Each row is a point on a landscape with many peaks, with its height.
A climber steps from a point to the highest of its 2 nearest points, and stops where none of them is higher. Distance is the straight distance between rows; heights are no part of it.
z874 height 1.73: [ 45  26   3 -14 -40 -45  38  22   7  -8 -10  77 -12  67  44 -40  49  54
 -15  43  11]
z867 height 4.11: [  1  -5  13 -63   8 -21  29  60 -31 -24  -1 -57 -35  29  -7 -12 -25   4
  -5 -11  57]
z16 height 4.79: [-48 -30   8 -45  -3 -59 -30  61  10  -2 -26 -58  15  36  24 -24 -22 -52
 -11 -22 -57]
z596 height 0.97: [-35 -19 -17   9 -23 -19  -8  59  37  -4 -28  70  26 -17  32 -53   0  26
  32  21 -93]
z539 height 5.36: [-27  17  30  21  31 -14  43   1  25 -29 -45  45 -26  10 -20 -13 -55  25
   0 -72  33]
z399 height 5.25: [-91  -9 -22  35 -24 -20 -32 -44  20  19 -15  54  85 -34  40 -42  29 -35
 -16  24 -48]
z593 height 1.92: [ 53 -15  16 -12 -29 -45  -1 -15  42  -4  18  41  12  37  43   1  52  25
 -38  58  17]
z75 height 3.60: [  4 -69 -62  32 -17  -5  36  -7   4  -5  26  43  50 -48  31  31 -23  30
 -31 -17  77]
z284 height 5.45: [-18 -36   5 -35 -12 -90 -42  52  36  -6 -34 -10  58  31  62 -44  24 -22
 -12  28 -44]
z776 height 2.47: [ 38   5 -78  -1  22  46   5  -8  26  -4  19   8  -5 -32 -74 -37  13  35
  62  65 -55]
z282 height 3.03: [ 30  -7 -15  10  32  25  34 -26  43 -30  -7  -7 -20  -2 -73  -3 -44  21
  37 -37 -37]
z927 height 3.56: [ -1  31  40 -10  23  34 -41  48 -30  26  16 -13 -56  -2 -53  65  27  25
  -2 -12  51]
z843 height 5.73: [-89  -3 -33   0   3 -52 -30  -2  12  10   7  31  90 -69  57 -63  26 -11
  11  18  -5]
z456 height 3.51: [-21  12  49 -30   1  10 -84  65 -70  39  -1 -53  10 -10 -12  49  51 -27
 -39 -25  38]
z708 height 5.23: [ 17 -59  27  26  21  35  11 -30 -23   1 -18 -19  34   6  61  21 -62 -30
   1  16  77]
z561 height 2.31: [ 20   8 -55 -14  -4  -4  26 -28  39  -8  35   4  -4 -10 -27 -51   1  24
  33  38 -68]
z333 height 2.97: [ 13   2  54  -3   7 -46 -45  14  41  10  24 -39 -33  51  50  21  -8 -26
  -5  16 -19]
z408 height 4.72: [ -7 -61  13   5   6  30 -21 -11 -24   7 -19 -32  21 -36  12  37 -45 -38
   4   2  18]
z771 height 5.24: [ 42 -30  -6  -5 -37 -14  53  18 -19 -22  20 -15   4  33  37  -4 -33  -9
 -61 -17  56]
z737 height 4.09: [  9  29  15   1  24  -9 -45 -33  35  21  85 -65 -47  -4  -7  52  21 -15
  -5  -3 -16]
z656 height 3.86: [-17  35 -40  13 -63 -25   1  15 -59  10 -11 -21  41 -37   9 -64  -6 -42
 -33 -27 -56]
z636 height 5.71: [ 36 -45  11   0  -1   1  42 -33   0 -13  18  -4  27  31  31  -5 -37  -5
  -7  24  45]
z924 height 3.45: [ 20 -17  47 -37  -6  -5  28  59  -8  -9 -19  34 -32  77  -3   9   0  43
  -9  25  49]
z616 height 3.32: [-42  35  65 -20  44 -25 -49 -17  10  24   9 -48 -22  39  16   0  15 -26
  42  34 -14]
z163 height 4.23: [-15  -4  -1  69 -25  23  36 -44 -15  -7 -23  50  32  -6  12   4 -43 -15
 -40 -21  38]
z966 height 3.81: [ 34  -6 -33 -20  10  15  35  -4 -16  -6  83 -49  -6  -3 -42  28  13  25
 -34 -30  87]
z482 height 5.66: [ 46 -10  17 -10 -11  23   4 -50   4  -7  38 -83 -13  11  27 -15 -26 -74
 -26   1 -57]
z967 height 0.81: [ 17 -28 -21  49 -56 -33  -1  53  28  -2 -22  48  18 -11  53 -21 -42  11
 -11   4 -60]
z620 height 1.41: [ 19  41  14   5   7  -5 -69  -4   4  34 -25   0 -19  15  16  17  39   4
  79  67 -72]
z345 height 1.39: [ 25  74 -33  42 -25 -25 -21  52  17  20  59  46 -47 -18  18  15  49  61
 -13 -12  -5]
z553 height 1.85: [ 61  38  67 -17  36  37 -17 -11  -8  21  27 -36 -56  68  27  19  30   2
  27  35  14]
z864 height 4.30: [  9   2 -57 -29 -68  -4  12  40 -42  -7  11  -1  25 -56 -20 -47  14  -4
 -43 -11 -42]
z712 height 3.52: [-49 -15  10  25  -6  58 -14 -73 -43  27   8  12  46 -56 -32  38  12 -39
 -28   2  27]
z239 height 3.75: [-73  18  36 -12  19  -5 -43 -53  -3  24 -21 -26  13  34  11  -7  26 -64
  23  17 -61]
z658 height 4.71: [ 22  14 -11  40 -29  20  54 -38  -8  -4 -19  54   1  15  -8  -7 -15  12
  -4  -6 -30]
z853 height 3.47: [ 78 -25  12 -74 -33   5  39 -12 -10 -29  -4 -18  -2  63  -2 -47  26  -2
 -20  54 -27]
z571 height 2.07: [ 80  10  52  36  18  54  12 -30   3  22  38  14 -37  78  34  65  19  22
   1   5  40]
z352 height 6.20: [ 18 -27   3   3 -24 -77 -44  34   8  -2 -25 -15  53  -3  80 -22   8 -12
 -19  36  35]
z909 height 3.68: [-23   8  35 -43  12 -16 -83  19   9  25  43 -68 -30  10 -10  49  58 -38
 -23   1 -22]
z410 height 0.67: [ 52 -35 -12  25 -40 -14   7  33  30 -14  -8 -10 -21   3  17   3 -66 -12
  -5  -7 -82]
z609 height 5.30: [  2   3  -7 -15 -28  26  14 -17 -26   8   1  26 -13   4 -21  13  33   2
 -16  12 -18]
z168 height 3.92: [-26   9 -42  65   3  18  38 -58  25  -1  16  86  38 -64 -12 -14  -7  35
   9 -31 -10]
z822 height 5.37: [ 36  24  65  23  70  67 -16 -10 -14  -3 -19 -45 -47 -17 -44  39 -50   0
  37 -55  37]
z937 height 2.10: [ 23 -33 -24 -37 -19 -33  11 -22  57 -15  27  35  20  12  19 -26  39  19
  -8  59 -38]
z877 height 4.74: [  2  16  20  -4  65  44  41 -35  24  -5   7  17 -32  60 -67  30  20  48
  54   3  46]
z138 height 5.05: [  7 -18 -12  -2   9 -49 -31 -28 -11 -10  15 -90  29 -25  84   0 -14 -46
 -11  20  66]
z421 height 4.12: [ -5  27 -27  32  11  -2  22 -25  -4   8  61 -28  -1 -48 -23  22 -16   7
 -25 -55  52]
z999 height 3.46: [-32  49 -16   4 -37 -52 -19  21 -21  17 -17   5  34   9  33 -69  24 -19
  -6  -5 -70]
z279 height 4.96: [ 21  12   6   6  17  24  38 -84  20 -10  67 -52 -23  33 -12   9   0 -40
 -20 -22 -22]
z417 height 4.73: [-53   8 -25  75 -33  25  -8 -68   8  19 -42  83  55 -29  27 -20  -5 -23
   2  20 -56]
z60 height 1.54: [ 18  64 -35 -13 -33 -23  14  65   7  -1  14  67 -50  31  13 -19  71  58
  -9   4 -19]
z753 height 2.64: [ 11  51 -78  18  35  38 -20  31  39 -16  12  -3 -47 -64 -84 -27   6  21
  52   1 -83]
z998 height 4.48: [  7  -6 -10  55   2  17  16 -66  25  -1  51 -18  -3  -9  -8  40 -26 -28
 -40 -46   2]
z288 height 4.97: [ 30 -27   9 -24 -24   9 -10  -6 -35  -6 -11 -87  28   2  47 -32 -34 -82
 -22   2 -22]
z471 height 3.97: [-32  11  24   5 -18   6 -64  84 -46  37 -12   8 -10 -26 -25  60  31  12
 -31 -32  22]
z872 height 1.64: [ 41  73  25 -26  28  24 -48 -13  -2  25   5 -11 -60  59  14  53  68   1
  65  56 -18]
z126 height 4.10: [ 30 -29 -12 -36  46  14  -4  46  30 -14  46 -80 -50   7 -52  43 -25  13
  11  -2  41]
z608 height 3.10: [-43 -24 -38 -13   7  24 -11  -4   0  17  43  33  29 -75 -40  21  38  36
 -10  12  46]
z487 height 2.72: [ 61  28  54   8  -8 -38 -16  49   1   9  26 -33 -52  60  50  10 -18   8
 -17   2  25]
z729 height 5.32: [-50  55   4 -27  59  24  42 -25   6 -18 -39  35 -47  26 -73 -14  19  29
  49 -20   0]
z938 height 4.86: [-30   6 -23   4  -8 -32 -12  64 -18  10  -5  14  17 -59  22 -16 -12  35
  12  -6  35]
z461 height 3.20: [-22 -14  16 -41 -22 -20 -75  58 -30  24  -4 -38  23  15  -2  31  58 -43
 -66 -19 -27]
z661 height 3.19: [-38  -8  13   5  16  37 -42 -54 -14  39  32  24  14 -44 -30  63  52   4
  -6  27  39]
z299 height 4.00: [-23  -3   6   8 -39  41 -43 -63 -70  23 -11 -10  77 -45   1  -5  37 -67
 -47  25  10]
z886 height 1.11: [-15   7 -19   9  -2 -30 -42  22  40  13   9  54  33 -47  40 -44  34  43
  43  57 -43]
z256 height 4.25: [-51  -3 -14  85  -8  12   4 -41  20   2 -37  82  43 -53   7   0 -44  -7
 -13 -34   0]
z897 height 3.87: [-20 -69 -60   8   2  -8  39  26 -30 -20 -34  -5  12 -51  30  23 -45  31
   5 -30  71]
z627 height 2.28: [ 34  20  39  79  28  12  29 -44  30   3  32  25 -13  59  14  46 -25  28
   0 -41  54]
z918 height 3.63: [-15  21 -53  31  24  53  46 -69  38 -16 -23  97  11 -33 -47  -7  19  38
  55 -23 -49]
z90 height 4.84: [ -2  32  32  -7  64  49 -37  28  -9  -1 -32 -43 -54 -31 -90  27 -25   9
  51 -22   6]
z706 height 4.29: [-43  30   0  -2  60  20  20 -31  24   0  45  13 -25  -6 -80  38  32  38
   6 -37  58]
z203 height 3.34: [ 10   2 -28  27  45  41  49 -83  62 -41 -34  61  -4  15 -77 -13 -12  36
  60 -54 -35]
z916 height 2.98: [-10 -20  43 -22 -24  18  50  14 -53  -9 -76  40  21  53   4 -44 -27  -1
  12  31   2]
z972 height 5.92: [-35  61  27  15  29 -13  39  -7  15 -13 -47  57 -48  39 -17 -17 -11  28
  34 -38 -11]
z61 height 5.29: [-95  -1 -40  -2  19 -55 -11  16   0   4  10 -12  36 -66  53 -23   0  -3
   7 -25  53]
z940 height 3.21: [ -6   9  60 -25 -17   3  53  58 -41  -9 -67  46 -37  94   4 -22 -18  14
  -6  -3  13]
z265 height 5.56: [  4 -46   4 -28   6 -63 -16  -4  -1 -25 -23 -45  41   5  95   0  16 -23
 -30  36  93]
z355 height 3.33: [ -1 -66 -36  25 -12  43  15 -42  11  11  44  41  43 -53 -35  54   7  21
 -27  -9  31]
z371 height 3.80: [ 43 -22 -17 -64 -62  42  69  -6 -44 -28 -32  21  -9  52 -32 -41  22  -8
 -24  28 -52]
z478 height 4.42: [ -2   3 -12  13 -18  13 -33  93 -55  31 -30  22   4 -65 -28  28  -8  43
   8  -9  51]
z181 height 3.17: [ 69   6  14 -31 -40 -11   4 -19 -10  -9 -33   0  11  45  28 -47  33 -15
  12  76 -62]
z29 height 4.61: [ -4 -14  -3  10 -50   4 -44  -8 -33  20 -12  25  48 -31  10   6  44 -25
 -38  21 -16]
z519 height 3.76: [ 14  -2  38 -59   6 -43 -26  83  -9  -6 -17 -22 -25  42   9 -18  17  25
  11  33  34]
z675 height 4.75: [ 42 -25 -42 -33 -68 -22  39  17 -17 -23  23   3  18 -12   6 -39  13  -8
 -71   1   1]
z412 height 0.54: [ 27 -30 -33   8  -4 -30  42  -9  52 -25  31 -45 -21  11  14 -12 -76 -26
  -9 -31 -47]
z127 height 2.70: [-44 -13  48 -24   1   2  14 -31 -15   4 -81  54  28  77  26 -42  13 -18
  43  65 -26]
z842 height 1.24: [ 23  30   0  25  -1 -25 -73  -7   9  38   2   9  21 -46  26 -12  26  27
  58  73 -37]
z269 height 4.21: [-33 -39 -11  35 -13  -8  -4  42 -35  -7 -63 -12  18 -33  41  16 -67 -22
  -2 -43  39]
z243 height 4.20: [ 21 -47 -34 -17 -39  43  86 -32 -13 -33 -19  25  16   8 -45 -28 -26 -12
 -26 -11 -53]
z854 height 2.49: [ 46  42  53  49   4   5  26  19 -13   3  10   6 -51  49  21  27 -44  20
 -25 -49  49]
z817 height 4.51: [-23 -42   4 -57  47   2  17  45   3 -36 -16 -91 -52   3 -29  28 -54 -26
  17 -40  23]
z58 height 2.80: [ -6  34 -34   5  27  16   3  -7  47 -30 -21  -2 -48 -43 -78 -27 -30   9
  39 -51 -89]
z318 height 4.40: [-42  46   8   4  56  31  -9 -25  -9  -1   0 -21 -26 -67 -88  23  -2  -1
  20 -56  30]
z920 height 4.26: [-44   2  23 -22   4 -15  -7   0  -8   2 -36 -48   8  15  -9 -39 -24 -51
  26  -7 -66]
z234 height 3.78: [ 17 -18  12 -17  32  38   2  10 -14   3  33 -33 -16  -3 -41  47  -5  23
   4   5  74]
z807 height 4.55: [  8  14   4 -19  20 -32 -24  -6  -8   2  47 -97 -19 -23  23   7 -17 -28
   0  -3  28]
z953 height 4.90: [-38 -27  -8 -22  40 -18  38  28  31 -38 -23 -19 -33  -7 -28  13 -55   7
   6 -64  35]

Where does a climber stop that starts at each point below?
z940 => z972
z234 => z972
z927 => z843
z967 => z352
z553 => z352
z461 => z352
z181 => z609
z456 => z843
z608 => z636
z874 => z256
z58 => z256
z616 => z352

Call two points neighbours if one is among the 2 nearest of the other. Go from one point of each pair to the other, from neighbour to neighbour, staying as high as possible. Name the lowest point that can't be avoided.
z843, z972 => z927
z843, z609 => z163
z972, z482 => z234
z822, z972 => z706
